Points on a hilly landscape, in no order, each with its height.
A ball rolls from a point to the lowest of its 2 nearest points, and stops where none of them is lower. Distance is the straight distance between rows; heights are no part of it.
Q_709: [107 106 116 103 102 109 101  92 106  92 102  94 104 110 109  86 111 102
  90  78  89  96 108  99 109  81  98  81 111 129 104  93  91 104 121 105
  99  87  78  77 109  86  93 109  95  86 114 107 103 102 108  74  89 117
 125 104 121 130 113 114  87 104  84 121  95  89  91  87]  height 3.77
Q_409: [ 92  96  83  95  85  88 106 119 112 102 108 103 104 102  68 103  95 119
 104 134  93 102  95  88  95 124 101 122 104 112  98  89 123  83 108 108
  69 114 113 113  96 100  98 114 110 119  95 104 106 114 115 116 122  94
  71 103  91  76  95  70 126  76 122  66  84 119 107 110]  height 4.19
Q_396: [101 113  71  92 107  85 112  94  97 114 101 117  82  89 116 101  94 110
 101 107 121 107 105 107  92  98  96 102 105  86 106 100  68  92  97 100
 118 112 101  99  85 112 101  76 103 102  86  85  88  98  97  91 110  92
 102 112 105  90  69  85  72 118  98 120 117  89 117 103]  height 2.30
Q_625: [110 108  71  79 114  69 113  94 120 108 112 121  89 106 117  88 100  97
 113  94  98 107 117  78 108 102 103 101  93 104  92 100  67 116 101 129
 107 122  92  95  96 110  87  89  78  98 123 100  90 105 102  84 110 109
 123 120 128 114  72  99  63 144  74 139 116  77 100 110]  height 1.60
Q_846: [105 111 119  90 108  85 135 108 113 100 107  86  86 112  97  99 111 125
  92  83  92 100  95 111 113 101 118  94  90 107 124  87  91 121  99  91
 138 100  78  72  87 100 109 132 129 103  87  96 102  97 108  81 110 118
 121  97 112 109 103  98 104 104  60  93 115 114  75  86]  height 6.02
Q_154: [ 86  98 121 103  93  80 103 104  93  93 109 105  99  96  84  89 118 131
 108 111  72 102 108 112 124 137 118  98  75 123 103  88 105 110  92  91
 106  87 103  86 107  83  97 122 121  91 101 103 100 114 108  63 127 124
 110  87 123  99 106 121 108  87 105  83  87 114  90  99]  height 2.84
Q_729: [ 89  97  64 113 107  83  86  94 103  85  85 108 114 105  97  90  93  75
 108  99  94  89 104  89  89  87  78 100 104 130  79  94  88  92 105 120
  78 114 107 101  96 115  76  79  85 101 135  99 106 102 101 105  93 101
  98 111 114 113 101 108  63 120  97 110 101  73 105 114]  height 2.73
Q_520: [ 83  92  99  92 100  76 119  95 102 112  96  97  93 109 108 103  91 101
  88  95 104  93 109  97  96  98 104 106  96  91  98  97  78 109 100 116
 112 103  97 106  92 124  95 102 112  98 104  99  91  97 105 103  95 102
 110 118 110  96  87 116  96 110  83 102 113  97  94 123]  height 2.41
Q_254: [ 94 108  91  92 107 121 101  74 101 118  99 112  72  82 142 117  87  82
  98  98 126  95 127 103  88  80 103  93 120  78  92 124  80  84  97 130
 107  96 106 116 103 129  94  51  73 101  86  93  99  90 101 106  78  89
 101 106  87  92  67  96  91 129 119 119  98  82 115 101]  height 3.12
Q_796: [110  94 128  84  91 112  72  91  75 105  91 124  90 102  94  90 117  94
 109 101 107 126 107  97 120 106  93  94 101  78 113 112 105  94  89  67
  87  85 116  95 118  82 119 124  90  79  92 103  90  97  78  96 103 111
 100  64  90 102 118 112 108  90 131 114  80 102  99  99]  height 4.67
Q_557: [111 118  72  86 120  96 108  89 112  97 106 118  81  95 119  96 113  88
 119  97 104 115 111  91 106  99 103  88  95 102 101 115  70 105  85 118
 119 112  97  82  98 102  93  68  78  99 108  91 104 105  89  85  99  98
 111 104 115 114  78  97  66 147  89 117 103  75  94  86]  height 1.32
Q_452: [105 127  83  95 119  92 110  92 105  98 101 117  93  87 105  98 118  96
 116  88 111 109  84 111 106 104 103  87  99 117 103 114  81  98  81 104
 120 118  97  69  84  94  93  82  94 109 109  99 105 113  89  82  94  92
 102 100 108 110  85  90  66 129 101 106  93  69  97  78]  height 1.66
Q_820: [105 114 119  96 108 105 117  92 119 114 108 106  90  91 126 103 104 107
 102  89 103  92 118  96 111  97 120  86 109 102  98 111  86 106 104 130
 110  86  83  90 108 102  92  86  79  94  99 110  92 113 116  69  86  99
 131 122 110 115  84 112  94 120  89 127  93  88  92  88]  height 2.53
Q_958: [103  91 131 110  94 103  74  96  90 104  91 106 120 113  97  86 102  85
 100  83 101  97  90  96 104  91  92  93 107 102  95  99 115  89 108  85
  86  93 107  91 108  84 106 139 102  87 120 122  92 101  94 100  82 106
  92  91  90 104 133 113 114  71 118 107  90  94  97 105]  height 5.14
Q_6: [119 103 139  92 103 118  88  91 113 116 103 110  98 105 122  87  93  85
  97  66 112  99  98  89 106  73 107  79 111  87  97 116  97  98 108 108
  95  91  86  88 118  89 102 119  72  90 111 124  92 103  96  94  75  95
 124 111  90 122 101 113 109 102  98 132  99  77  98  95]  height 7.05
Q_484: [ 96  92  70 119 103 111 113 109 116  92 101  77 118  83 113 124  86 101
 103 114  87  76 119 100  82  98 100 110 103 100  77  78 124 109 112 134
  98  85  91 130  99 106  77  54  99 124  90  88 103  90 137 100 102 100
 102 126 105 104  92  74 100 113  76  87 113 125 111 103]  height 2.02
Q_372: [112  97  92  98  94 111  87  98  98  96  94 107  99 104 101 100  91 101
 100 104 110 111 105  93 100  85  86 102 114  96 101  95  93  92 108  90
  84  91  98 105 108  97 108  98  92  89  95  93  95  91  99  99 107 102
 104  99 105 105 102  94  88  94 103 121 104 100 113  98]  height 4.40
Q_984: [ 96 112  54 102 112  83  85 101 106  97  88 126 108  98  95  91  85  72
 120 101 110 100  85  95  89  99  78 108 104 122  81  98  85  79  98 113
  82 137 111  94  87 114  75  84  81 116 130 111 101 107  96 113  91  83
  87 112 103  99  89  82  52 119 114 114  99  54 117 109]  height 2.63
Q_430: [ 96  94  87 106  95 113  91 110 111  84  93  90 117 105  75 106  95  94
 105 120  85 100 103  81  99 100  97 106 103 110  86 106 132  94 102 123
  50  96 112 120 112 102  87  92  79 116 115 112 116 106 112 120 102  95
  85 100 100  98 105  84 118  93 117  83  77 107  93 104]  height 5.07
Q_952: [ 98  92  95  92  90 108  82 107 100  97  87 112 114 104  75 101  88  90
 105 121 105 108  92  80 102 100  86 108 116 103  88 111 122  74 105 108
  43 103 121 118 112 108  97 111  79 108 112 120 109 114 105 124 100  94
  78  99  86  86 105  84 106  81 137  93  73  97 103 113]  height 4.81
Q_900: [ 99  79  78 110  91 102 113 122 101  99 109  66 102 107  84 112  92 109
  96 122  83  93  99  97  89 116 107 129  76  91 101  79 133 121 101  89
 106 100  96 131  96 101  99  81 116 121  79  79 117  85 107 131 122  97
  81  88  91  91 106  86 129  90  77  59 115 139  95 104]  height 4.88
Q_974: [ 82 103  79 111 101  57 115 106  99 100 104  93 104 110  77  88 107 104
  94  95  88  94  89 103  99 111 101 109  75 110  93  89  88 112  99  93
 126 124  99  91  77 104  95 114 140 103 117  94 103 106  90 106 116 106
  91 100 109  89 103 111  94  97  76  74 118 100  85 112]  height 6.26
Q_128: [ 78  91 110 109  89  89 105 114  93 101 101  89 115 109  70 103 101 106
  89 119  94  88  85 106  87 115 102 114 105 101 101  94 127  83 105  96
  94 113 112 104  89 107 104 133 129 106 101 112 103 109 106 122  99  95
  72  99  81  74 113  94 132  61 118  58  89 118  96 109]  height 3.74
Q_368: [ 97 105  97  90  96  83 108  85  87 117 102 116  83 103 119  95  95 116
  86  92 113 100 110 114  94  86  94  94 109  96 116  93  58  99 108  92
 126 104  96  92  88 114 105 105 113  89  91  85  89  88  96  92 103 110
 113 105 118  98  84 114  79 105  92 119 118  84 102 107]  height 2.62
Q_224: [ 86  85 127 103  84  89  81  94  64 102  99 120 101 110  93  87 117  98
 103 102  97 111 100 106 113 112  89  97  97 102 107 100 101  92  94  70
  95  90 117  93 103  95 112 144 118  76 106 106  95 100  84  99 105 119
  94  73 100  96 133 128 106  71 127 102  83 103  92 110]  height 4.90
Q_346: [ 85 107  97  93  99  61 140 110 108 102 103  91  94 111  87  98 104 120
  91  98  93  97 102 115 102 110 108 104  83 111 108  85  84 117 105  99
 140 115  87  87  78 109  98 123 142 105  96  94 103 100 106  89 114 117
 112 106 120  96  98 104  89 108  59  82 123 111  82 105]  height 6.15
Q_149: [123 108 105 104 103 129  84 101 109  85  97  89 113 101 103 100  99  90
 101  84 104 102  91  97 100  76  93  94 112 103 102 102 109  99 108  89
  89  90  87  91 108  85 107  90  84  99  93 103 107  95 100  98  94  97
 103  95  91 114 111  78  96 102  85 111 105 101 105  75]  height 4.62
Q_885: [113  96  98 117 101 142  80  88 104  93  91  82 105  95 122 104  89  76
  89  78 110  92 101 100  82  50  82  95 117 106  96 112 103  91 118  98
  99  90  86 108 105 104  94  59  78  95  92  89 107  82  96 114  77  90
 106 105  89 118 100  88  90 113  88 120 119  88 119  86]  height 7.49
Q_268: [101  81 104  99  92  95 111 118 117 106 105  67  99 117  91 107  85 104
  92 104  89  93  92  92  96 112 113 126  76  82 100  79 130 123 110  94
 112  97  93 124 102  96 105 117 117 113  89  95 107  90 106 123 111  93
  87 101  92  88 112 104 142  85  68  71 120 135  89 118]  height 5.11
Q_590: [101 120  74 104 119  78  90  97  95  95 100 132 106  91  93  85 113  89
 125  90 108 114  72 111 105 117  93  89  95 126  98 110  80  92  82  88
 110 126 108  68  87  88  91 101  91 107 125 102  98 119  84  93  99  90
  94  92 107 106  95 105  57 115 119 109  91  58 111  89]  height 2.00
Q_50: [108 112  65  85  98  92 113 108 109 101 103 102  87 102  96 108  93 112
 105 118 111 119 108  92  98 105  99 112  99  89 106  94  90 105  96 105
  99 112  99 107  88 111 104  88 101 110  87  82 101  92 101 100 128  99
  98 106 110  90  74  71  87 116  79 103 112 109 104 104]  height 1.95
Q_239: [ 99  86  81 108 100 107 107 107  89  88 106  72 101  91  96 118 105 115
 100 125  81 100 106 108  97 113 103 116  79  98 100  86 120 120  93  89
 108  85  96 122  98 100  99  67 115 110  73  71 113  84 105 110 119 106
  93  81 102 102 102  89 110 104  83  74 108 131  97  93]  height 4.65
Q_795: [112  92  62  84  88  74 114 125 115 108 111  98  89 112  90 102  86 118
 106 121 102 118 106  83  98 110  97 125  84  93 102  79  86 113 112  96
  90 116  94 121  95 108  99 108 112 103  95  84  97  93 105 107 138 110
  98 120 116  87  79  77 102 101  67 105 132 128 105 127]  height 1.61
Q_859: [106 107 100 116 102 117  80 100  88  85  93  95 122  96  85 102 103  73
  97  89 119 103  64 112  87  92  81  87 120 106 106 113 112  77  92  75
  95 120 118  83  85  92 113 110 103 103 106 111 102  96  76 121  80  91
  77  83  73  95 119  81  95  79 118  98  90  92 109  85]  height 5.16
Q_362: [111  83 118 122 104 140  84  91 107 102  94  69 106  96 130 110  82  78
  88  79  96  80 108  96  83  62  97 103 102  84  91 104 115 115 115 102
 107  74  80 125 115  99  96  60  87  93  85  97 101  85 104 118  74  84
 104 106  80 119 107 108 114 108  76 107 120 110 109  91]  height 7.39
Q_234: [ 86  99  74  89 108  59 115  79 101 112 108 129  89  97 130  85 105  90
 106  91  93  94 127  94 103 103  95  93  94 115  93  94  51 112 103 129
 128 121 102  95  85 118  78  75  91  90 129  93  87 110 101  83  99 115
 121 125 130 108  76 123  55 146  91 130 112  68 101 107]  height 1.80
Q_191: [ 86  97 105 101  89  59  95 106  88 112 115 122 103  90  86  84 107 128
 108 112  84 102  92 110 121 145 113 110  74 115  92  88  87 109  99  82
 114 101 105  98  97  81 101 124 130  91 105 103  85 126 100  69 134 107
 102 103 117  85 103 126 100  83 109  92 103 104 113 116]  height 2.55
Q_528: [111  97  87 113 102 113  87 103  88  84 106  90 103  89  92 104 111 120
 107 121  88 110  95 108 101 105  93 110  89  96 105  89 108 108  97  60
 101  88 100 103 100  88 113  81 118  95  74  73 102  93  94  98 126 105
  95  76 103 100 107  86  94  94  96  96 107 124 112  84]  height 4.39
Q_767: [106 105  93  93 100 105  97 104  95 106  96 107  94  94  93 107  90  95
  97 110 120 111  89  97  98  99  88 111 111  78 107 105 100  84  95  88
  93 109 112 107  97 103 113  99  96 102  92  92  97  94  89 119 104  83
  80  91  82  83  92  84 101  91 112  98  98 101 114 106]  height 4.63
Q_139: [ 88  86 106 108  98  70  87  86  74 114 109 120  94  81 110  89 103 124
 113 109  84  96 101 109 112 131 114 107  66  96  90  95  81 116  91  79
 125  86 105 109 105  80 103  88 117  85  95  82  75 116  91  68 125 101
 107 101 111  92  94 140  91 100 114 105 110  97 122 115]  height 2.32
Q_581: [ 83  94 138 123  95 113  97  94  75 101  92  91 116  88 103 105 107 106
  86  96  99  80  85 130  90  97  97  92 113  94 109  98 114  87 107  73
 124  86 100  91  98  99 111 121 130  84  80 105  93  93  96  98  84 102
  92  92  84  92 120 112 112  69 119  98  99 105 107  94]  height 2.76
Q_966: [111  99 116 104 106  95 106 113 123 108 107  74 108 112  92  96  90 100
  96  79  95  92  81  93 105 102 113 115  86  82 103  87 112 122 104  88
 119 105  87  96  96  85 110 127 115 109 101 108  99  98 105 108 104  86
  93 107  83  99 111  96 131  85  67  84 124 123  91 100]  height 5.30
Q_632: [118  92 112  70  86 104  81 103  94 102  97 126  86 120  85  90 105  99
 108 110 102 134 113  80 125 107  93  98  97  93 108 107 100 100  96  92
  61  89 109 100 123  92 110 135  74  82 106 105  95  98  92  98 115 122
 111  82 116 106 108 112 107  95 116 117  80 101  91 111]  height 4.43
Q_916: [116 117  97  97 125  98 102 113 137  98 103  94 107 111  91  90  91  70
 117  70 106 105  70  82 104  96 110 102  84  96  90 118 110 113  75 116
 105 128  96  83  95  89  98 106  72 117 131 122 107 113  85 114  82  68
  98 113  80 111  96  87 106 120  81  95 100  79  80  86]  height 6.61
Q_793: [112  98  63  90  97 119  90 103  92  87  90  97  91 100  90 112  92  96
 111 126 104 121 109  86  96  98  88 106  86  84  98 105 105 104  84  91
  75  98 112 125 110 101 104  58  75 108  89  74 113  87  89 117 122 102
  87  79 101  97  92  79  91 119 108 100  92 115 107 105]  height 3.87
Q_559: [129 103 117  92 104 128  66  93 114 104  96 112  99 110 113  88  81  72
 107  76 113 103  97  85 102  65  93  88 108  98  94 117 101  95 113  99
  78  93  91 100 129  84  99  98  51  90 114 116  95  99  95 108  78  87
 120 103  92 122 103 102  94 108 105 143  99  75 120  97]  height 6.95
Q_152: [106 106  97 109 110 129 114 112 121  78 102  64 107  95 107 118 107 101
 101 103  84  94 121  97  99  94 118  95  97 107  98  96 124 123  99 129
  96  77  83 108 111  96  89  69  82 115  95  98 115  91 123  89  99 109
 114 103 102 121 105  85 115 120  73  88  96 123  83  79]  height 2.82
Q_953: [109 110 105  89 102 122 102  85 110 120 104 113  80  78 141 113  88 105
 106 102 115  93 135  98 101  88 111  85 119  89  96 119  87  96 110 132
 101  76  89 110 115 107  99  60  70  98  79  99  89 103 113  77  86  95
 128 125 103 104  71 101  95 126 106 137  95  90 116  93]  height 2.83
Q_957: [ 84  88 120 133 102 107  92  86  70 106  96  86 121  81 108 106  94  95
  83  93 103  70  78 128  76  94  94  96 111  86 105 102 106  88 100  71
 127 104 107 104  89  97 114 100 126  91  86  95  89  92  85 118  78  85
  77  97  69  86 113 108 108  76 126  95 117  96 122 100]  height 2.33
Q_179: [101  90  98  92  92  64 112 104 107 120 105 103  96 113 102  93  80 107
  91  91 102  95  98  87 100  98 103 119  88  87  96  82  80 112 116 100
 114 110  92 110  96 107  96 122 118  94 109 102  85  99 104 104 110  98
 106 125 111  90  94 116 102  92  70 114 133 102 104 131]  height 2.15
Q_202: [110  86  85  85  99 129  95  98  95  96  94  89  83  99 105 122  91  83
 102 117  98 118 124  79  99  97  98 102  88  69  94 118 114 111  86 110
  72  76 110 134 128 111  99  52  55 110  90  81 118  81  88 122 105  95
  96  82  96  99  90  95 109 127 106 101  90 119  98 105]  height 3.62
Q_808: [ 78  92 129 114  97 105 110  93  79 118  84  92 105  92 114 118  81  99
  77 102 118  70  91 121  68  88 101  98 123  77 100 101 108  79 112 100
 118  95 103 123  97 123 107 106 120  99  81 104  89  90 105 122  64  86
  84 115  75  79  98 108 115  72 123  92 108 101 116 116]  height 1.73
Q_488: [ 92  89  77  88  89  86  94 112  98 108 103 118 101  93  67  97  92 106
 110 134  88 110  92  80 105 132  95 127  99 101  90 104 118  80 101 109
  60 120 124 121 103 102  96 108  94 112 102 116 101 124 107 118 124  90
  70 104  90  76  88  87 110  85 138  82  75 103 112 117]  height 4.49
Q_283: [102  88 104  97  90  93  87  94  91  88 100 108 105 110  98  87 113 114
  98  99  77 101 122  94 112 101  92  87  97 127 102  87  86 104 113  98
  79  79  96  94 110  91  92 114  97  81 115  92  98  99 109  76 111 126
 122 102 136 118 115 131  85  93  98 117  94  96  95 107]  height 4.01
Q_645: [ 96  88 101 108  84 105  83 113 112  83  99  87 117 118  74 100 101 102
 100 116  86  94 110  85 101  97  98 106 102 115  89  90 126  93 116 110
  52  93 108 117 117 101  93 118 102 105 110 108 113  95 117 111 110 116
  91  94 106  91 120  92 124  73 109  80  87 123  93 114]  height 5.31
Q_616: [110 114 114 103 105 112 108 105 101 112 103  93 117  77  94 112  91 108
  92  95 124  89  67 119  88 104 111  98 126  89 105 106 112  86  98  97
 112 113 101  88  85  87 115 116 109 110  87 116  88 108  96 102  82  73
  88 113  73  92  89  74 122  71 120  95 100  97 116  88]  height 4.92
Q_249: [108 103  78 112 107 110 111 113 131  84 104  71 118  84 103 118 100 108
 109 113  77  87 130  93 100 110 120  98 100 117  91  83 124 120 104 142
  80  88  89 115 112  92  76  64  79 125  96  94 106  99 142  77 111 110
 113 121 120 110  96  72 119 116  76  95 105 125  97  87]  height 2.45
Q_508: [ 76  86 111 106  95 104 116 105  94 104  95  90 100  98 101 116  94 106
  91 115  92  84 113 103  88 116 110 114  97  82  91  98 121 104 103 122
 101  80 103 124 106 117  97  84 106 109  83  99 107 100 117 107  96  95
  95 107  93  86  97 113 124  92 107  74  91 118 100 117]  height 1.62
Q_327: [114  94 100  93  94  79 101 110 115  96 111  87  95 130  79  85 104 100
 105  87  90 109  93  85 115 102 104 112  73 101 104  86 103 123 103  84
 104 110  96  96  99  86 109 137 117  99 120 100  99  97  92 100 119 111
  98  96 105 101 117 105 113  93  65  93 117 117  76 107]  height 5.48
Q_547: [117 106 105  94 102 103 105 105 103  84 109  91  95 104  95  96 117 131
  93 101  80 105 107 104 113  99 105  92  96 126 123  75  95 116 112  78
 110  90  80  74 100  82 107 118 118  90  84  86  98  96 111  72 124 132
 122  84 126 117 113  97  93 100  73 104 110 122  88  80]  height 5.84
Q_573: [ 84 100 127 115  94 105  98  98  92  75  99  90 109  92  85  95 126 120
 103 108  72  91 104 118 112 122 108  86  99 127 106  96 121  94  94  96
  96  77 103  81 107  86  92 113 116  96  98 107 112 112 109  72 104 119
  99  78 107 103 123 104 114  83 117  76  67 113  87  81]  height 2.85
Q_460: [103  85 119 105  74 117  83 115  97  80 101  88 113 110  74  99 107 103
  98 123  87 103 105  93 105 103  95 106 105 104 101  87 136  89 108  81
  63  86 116 118 116  90 105 121 112  94  92 103 110  96 112 110 113 117
  85  76  89  86 131  86 134  63 121  85  83 134  93 100]  height 5.55
Q_444: [121  96  91  86  89  81  99 115 105 103 115  94  84 119  80  91 108 115
 105 105  94 123  96  90 116 119 104 119  69  91 113  86  96 121  94  65
 107 109  97 101  96  89 117 129 122  91  92  84  96  92  86 105 139 118
 102  81 106  95 110  97 109  98  73  94 119 129  89 109]  height 5.60
Q_212: [ 93  89  84 116 102  95  91  98 102  78 100  88 113  95  88 101 114  97
 117 109  69  89 108  94 103 118 107  97  84 125  81  97 114 112  93 118
  81  85 100 105 111  87  84  77  94 105 120  97 110 107 111  85 108 106
 100 104 115 111 108 109  98 109 107  85  86 103  96 102]  height 2.17
Q_784: [109  91 150 101 102 108 103  84 104 124 100  92  95 105 131  88  91  94
  89  61 109  80  95 105 104  71 113  90 101  73 108 105  94 110 108  98
 133  89  85  95 107  92 111 114  97  87  98 112  88  94  91  97  72  90
 120 115  90 113 106 127 118 104  84 120 114  94  92 100]  height 7.17
Q_104: [100 110  67 118 113  76  84  99  94  97  97 123 122  88  97  90  98  89
 110  92 113  97  69 108  91 100  82  99 101 127  91  95  80  86  97  82
 103 129 108  80  79  92  88  92 101 107 126  97  91 113  90 103  97  86
  87 109 105 102  97  93  56  98 114 115 114  63 125 105]  height 2.29
Q_242: [104  95  96  90  89 104  80  99  90  90  92 122  96 112  93  87 108 106
  98 110 100 118 116  94 106  96  84  92 110 120 108  96  85  88 109  86
  72  89 105  97 108  97 105 116  93  78 102  91  98  91  97  96 111 120
 107  86 122 109 113 112  83  88 115 118  88  96 101 105]  height 4.20
Q_267: [ 89 118 106  87 104 112 118  89  91 114  94 107  86  89 116 115  96  94
  85  96 137 100  99 116  91  91 101  85 132  90 108 120  87  75  93 117
 106 111 104  89  83 129 100 102  98 103  93 113 101  92  91 109  73  88
  92 103  89  89  73  91  96 104 122  98  89  79  97  95]  height 3.73
Q_921: [108  89  68  93  95 115  78  98  80  79  90 102  87 107  89 104 108 103
 105 122  98 125 106  95 100  97  72 107  90  96 117  97  94 100  88  59
  85  97 110 114 100  96 111  83 103  89  85  61 106  74  81 119 125 117
  88  64 107 102 111  92  81 105 102 102  99 121 104  98]  height 4.14
Q_948: [112  91  72  92  92  75  98 112 107 102 104  99  98 119  92  96  85 115
  88 106 104 107 105  85  96  90  84 120  93  99 106  71  79 107 118  84
  98 110  91 114  92 104 104 122 123  88  98  83  91  83 102 112 128 111
 104 112 120 100 101  94  89  89  67 113 137 113 108 119]  height 1.88
Q_483: [113 116 115 114 104 128  78 109 110  90  97  92 128  94  94  97  96  86
 101  82 110  96  72 108  97  87  94  84 121 118  94 110 125  81 100  97
  86 106 101  79 101  82 101 105  87 108 110 121 105 111  99 100  78  87
  90  96  76 106 114  75 105  82 116  98  86  91 110  73]  height 5.43
Q_339: [ 84 113 107  92 104  74 129  78 107 122 109 125  87  99 142  91 109  99
  94  83  97  88 123 109 106  90 103  76 110 113 100  95  57 103 113 131
 134 106  94  87  85 121  86  89  96  93 114 112  86 111 113  78  82 110
 132 134 127 106  85 128  70 130  93 131 103  63  88  99]  height 2.04
Q_223: [ 86 112 108  92 105 117 103  87 103 117  94 116  86  84 128 114  90  85
  93  95 124  95 112 100  93  87 105  90 125  86  93 130  95  79  95 138
  96 100 107 104 103 126  89  79  77 107  94 114  98 104 104 106  72  80
 102 115  83  92  77 102 104 118 127 107  84  73 104  99]  height 3.39
Q_888: [ 82  99 111  94  98  96 117  94  71 113 101 100  72  84 108 106 108 116
  97 115  98 108 105 118 102 131 113 115  79  70 110 109  94 115  74  78
 141  92 103 109  94 103 115  83 116  99  64  76  96  96  82  99 113  93
  96  78  88  83  86 118 112 106 105  76 100 117 100 101]  height 2.80
Q_565: [ 82  94 132 108  89  99 108 108  84  98  98  89 111 104  85 101 103 111
  84 107  99  87  88 126  89 112  99 101 114  98 115  88 122  83 107  83
 113 103 105  95  90 105 113 154 140  91  88 116  98  97 108 108  94 115
  88  93  85  81 121  98 129  53 116  75 100 121  96 102]  height 3.28
Q_237: [ 76 100 111 104  95 105 114 104  86  91  94  92 101  99  95 106 112 113
  95 114  93  95 107 114  94 107 105  94 106 110 102  99 113  92  98 107
 101  90  98  99 100 114  97 106 120 105  88 102 111  98 110  95  96 111
  99  91 108  95 102 104 108  88 108  70  84 110  86 100]  height 2.25
Q_879: [ 96  90 109 116 111 122  99  92 104  75  98  75 107  97 113 107 119  90
 102  89  76  90 119  99 101  95 104  85  96 120  87 108 112 112  96 123
  90  70  90 101 113  96  87  65  85 104 109  98 112 101 109  85  84 107
 111 101 106 124 115 119 100 117  90  93  82 106  83  86]  height 2.56
Q_512: [ 90 102  87 106  99  98  91 105  77  87  97 103 108  98  77  98 109  90
 101 111 108 104  76 110  92 110  87 105 105 102 104 114 102  83  82  83
  98 121 123  92  84 104 106 107 115 106 102 102 110 103  77 124  98  91
  70  81  86  84 107  93  96  89 123  74  85  90 103  97]  height 4.91
Q_468: [108 104 105  94 107 103 106 108  96 121 101 105 104  84  97 109  85  97
  93  99 122  97  74 102  92 110 106 111 110  71 102 115 104  85  92  94
 104 116 110 104  93  92 116 108 100 108  92 107  88 107  87 119  90  66
  73 112  66  84  86  89 120  82 123  91 101 100 123 105]  height 4.86
Q_476: [102 104  92  96 124  96  89 101 119  96  91 107 106 108  97  90  88  57
 114  73 112 103  73  84 100  86  94 102  92 101  85 124 100  98  85 115
  91 135 106  88  96 106  88  98  68 113 139 122 109 110  79 128  71  69
  92 106  82 108  98  99  89 124 103 101  94  61  95  98]  height 6.72
Q_80: [107  89  97 102  96  84  98 101  88  90 110  93  95 106  92  91 114 126
  99 102  81 106 101 109 115 114  96 111  75 113 118  75  91 119 106  63
 123  90  89  92  90  80 109 117 133  84  90  74  93  95  98  83 133 121
 109  86 118 108 117 115  91  94  72  99 121 124  98 101]  height 5.72
Q_833: [108 111 118 108  95 135  78 106 102  83  96  97 117  91  85 102 106  94
 104 108  96 103  89 104 102 100  97  84 119 110  96 114 136  77  94  95
  73  88 107  93 112  82 103  91  86 103  98 119 111 112 103  95  90  94
  87  82  79  99 115  76 117  83 134  89  67 101 106  75]  height 5.68
Q_447: [101 109 112 105 108  87 113  83 111 121 113 117  99  87 140  86 103  99
 102  75 102  78 102 105 107  85 110  79 105 109  90  98  72 107 113 118
 126  99  88  92  98  97  88  85  88  94 111 107  83 116 113  72  82  94
 131 136 117 117  88 125  80 118  93 137 107  68 108  92]  height 2.28
Q_781: [112 106 101 104 116  96 105 108 117  93 102  85  98 115  89  90 107  78
 105  72 102 106  77  92 105  94 105  99  78  88  97 114 104 118  77 103
 114 119  98  84  94  92 105 106  94 113 126 104 109 102  78 113  91  82
  96  90  88 110 107 101 104 119  73  84 102  96  75  88]  height 6.49
Q_933: [ 60  83 117 110 104  99 117  89  83 120  89  98  91  92 122 113  88  99
  81 103 102  73 110 111  77 106 107 106 106  77  94 110 102  95  98 126
 120  84 104 127  97 128  97  81 112 107  86 104  95 100 107 114  76  89
  96 111  86  82  93 128 119  97 116  77  98  99 103 122]  height 1.04
Q_827: [ 88  92  67 113 102  82  96 100 104  79  94 104 115 101  89  98 108  91
 114 107  81  94 119  89  99 108  92 104  92 131  80  91  93 107 104 126
  78 103 103 105 103 104  72  80  98 107 129  99 106 103 113  89 109 113
 104 116 126 108  95 107  77 118  94  99  99  93  95 115]  height 2.48
Q_218: [111 133 115  91  99 134 112 105  97  99 102  94 106  80  95 124 102 118
  84 109 124 104  79 123  92 106 105  85 136  87 114 112 121  77  92  99
 104 108  99  81  85  97 120 110 105 109  69 111 100  98 100 101  86  84
  87  94  72  84  91  59 122  75 124  88  89 104 111  73]  height 4.58
Q_45: [101 126 102  95 101 120 118  93  91  97  92  90  93  91 102 121 109 107
  82 101 127 107  91 125  89  86  97  81 129  95 122 111  95  85  98  91
 119 108  93  79  80 118 113 110 116 104  80  95 107  83  91 102  85  98
  93  91  89  95  89  73  95  94 102  95 102  92  93  77]  height 4.13
Q_332: [ 99  97  92  86 103 127  98  87  93 110  95 100  72  91 127 121  90  86
  95 108 110 108 127  88  92  85  98 102 101  63  96 124  95 102  82 119
  95  85 103 128 115 117 101  48  65 100  79  84 108  88  91 117  94  88
  99  93  89  94  74 100 100 132 112 111  94 101 103 100]  height 3.38
Q_841: [ 86  84 112 103  97  86  98  79  67 113 100 110  85  88 114 102 102 114
 103 103  94 100 106 112 100 114 106 113  80  77 110 101  81 111  90  70
 130  83 105 112 100 100 113  88 117  85  81  74  89  99  87  94 111 102
 101  83  97  89 102 132  99 105 109  98 110 109 112 111]  height 2.54
Q_774: [ 87 101  87 107 110  82 106 104  98  91 104  91  98 106  85  92 111  84
 111  92  93 108  86  98 101 113 104 104  72  94  97 111  97 115  76  95
 122 118 107  89  87 100 102  93 113 111 118  91 110 108  77 106 100  90
  86  82  92  99 103 110  98 116  83  71 100  98  79  94]  height 6.38
Q_489: [ 86 112 101  84  99  77 127 106 111 110  99 115  94 101  95  98 100 116
  99 106 109 103 104 102 107 113 111 104 113 106  99  96  89  94 107 130
  93 111 100  91  90 119  97 123 109 108 106 120  95 112 118  84 100  99
 107 117 110  90  78  96  99 100 103  96  93  91  90 110]  height 2.81
Q_753: [115  99 108  94 116 117  73  95 113 101  91 113  99 108 113  92  89  47
 108  62 119 101  81  91  99  70  91  87  99 100  90 124  92  91  92 102
  90 122 104  89 112 101  91 100  50  98 132 123 104 103  82 125  61  77
 104 104  84 117 104 106  88 114 117 126  97  59 109  98]  height 6.83
Q_754: [108  99 129 108  85 122  70 104  98  89  96 104 124 111  80  89 107  90
 108 103  96 107  88  95 111  99  90  93 114 107  97  98 136  80 102  79
  65  94 118  97 114  76 108 131  96  95 109 125 103 106 101 101  96 111
  89  78  83  97 138  91 123  62 129  95  74 112  96  86]  height 5.42
Q_439: [ 97 114 109  76  92  87 121 104 106 110 106 120  85 101 100  96 107 130
  95 111 112 119 116 105 118 107 112  88 114 111 114  96  80  95 108 116
  93  95  94  80 103 112 106 136 103  94  92 115  99 106 115  74 112 118
 120 105 124 100  83 100  93  91  98 108  91  97  87 102]  height 3.13
Q_864: [113 110 118  80  92 106 119  97 110 100 105 102  87 121 104  97 107 120
  84  91  99 110 119 101 104  80 103  81 123 115 122  86  86 100 121 108
  93  88  81  79 107 103 107 137  97  85  94 108 105  91 116  73  97 127
 135 103 128 121 105 103  97  96  78 125  97 103  79  91]  height 3.48
Q_97: [105  88 128 113 101 114 102  94 109 109 102  82 104 103 119  97  91  96
  97  75  94  83  99  96  99  82 113 100  93  78  95 103 108 118 103 104
 113  74  85 108 115  91 102  90  96  98  96 107  97 101 106 100  85  89
 109 109  86 114 107 118 118 104  79 103 111 108  97 101]  height 7.28

Where does a ball stop that starts at each point below?
Q_430 => Q_933
Q_953 => Q_557
Q_468 => Q_795
Q_859 => Q_795
Q_559 => Q_254
Q_149 => Q_795
Q_958 => Q_795
Q_846 => Q_254
Q_268 => Q_254
Q_616 => Q_254

Call two points neighbours if one is among the 2 nearest of the other. Go from one point of each pair to the other, from neighbour to neighbour, staying as low as possible. Name the highest point that can't be avoided.
Q_484 / Q_212 => Q_152
Q_933 / Q_139 => Q_573
Q_795 / Q_484 => Q_616
Q_557 / Q_212 => Q_729
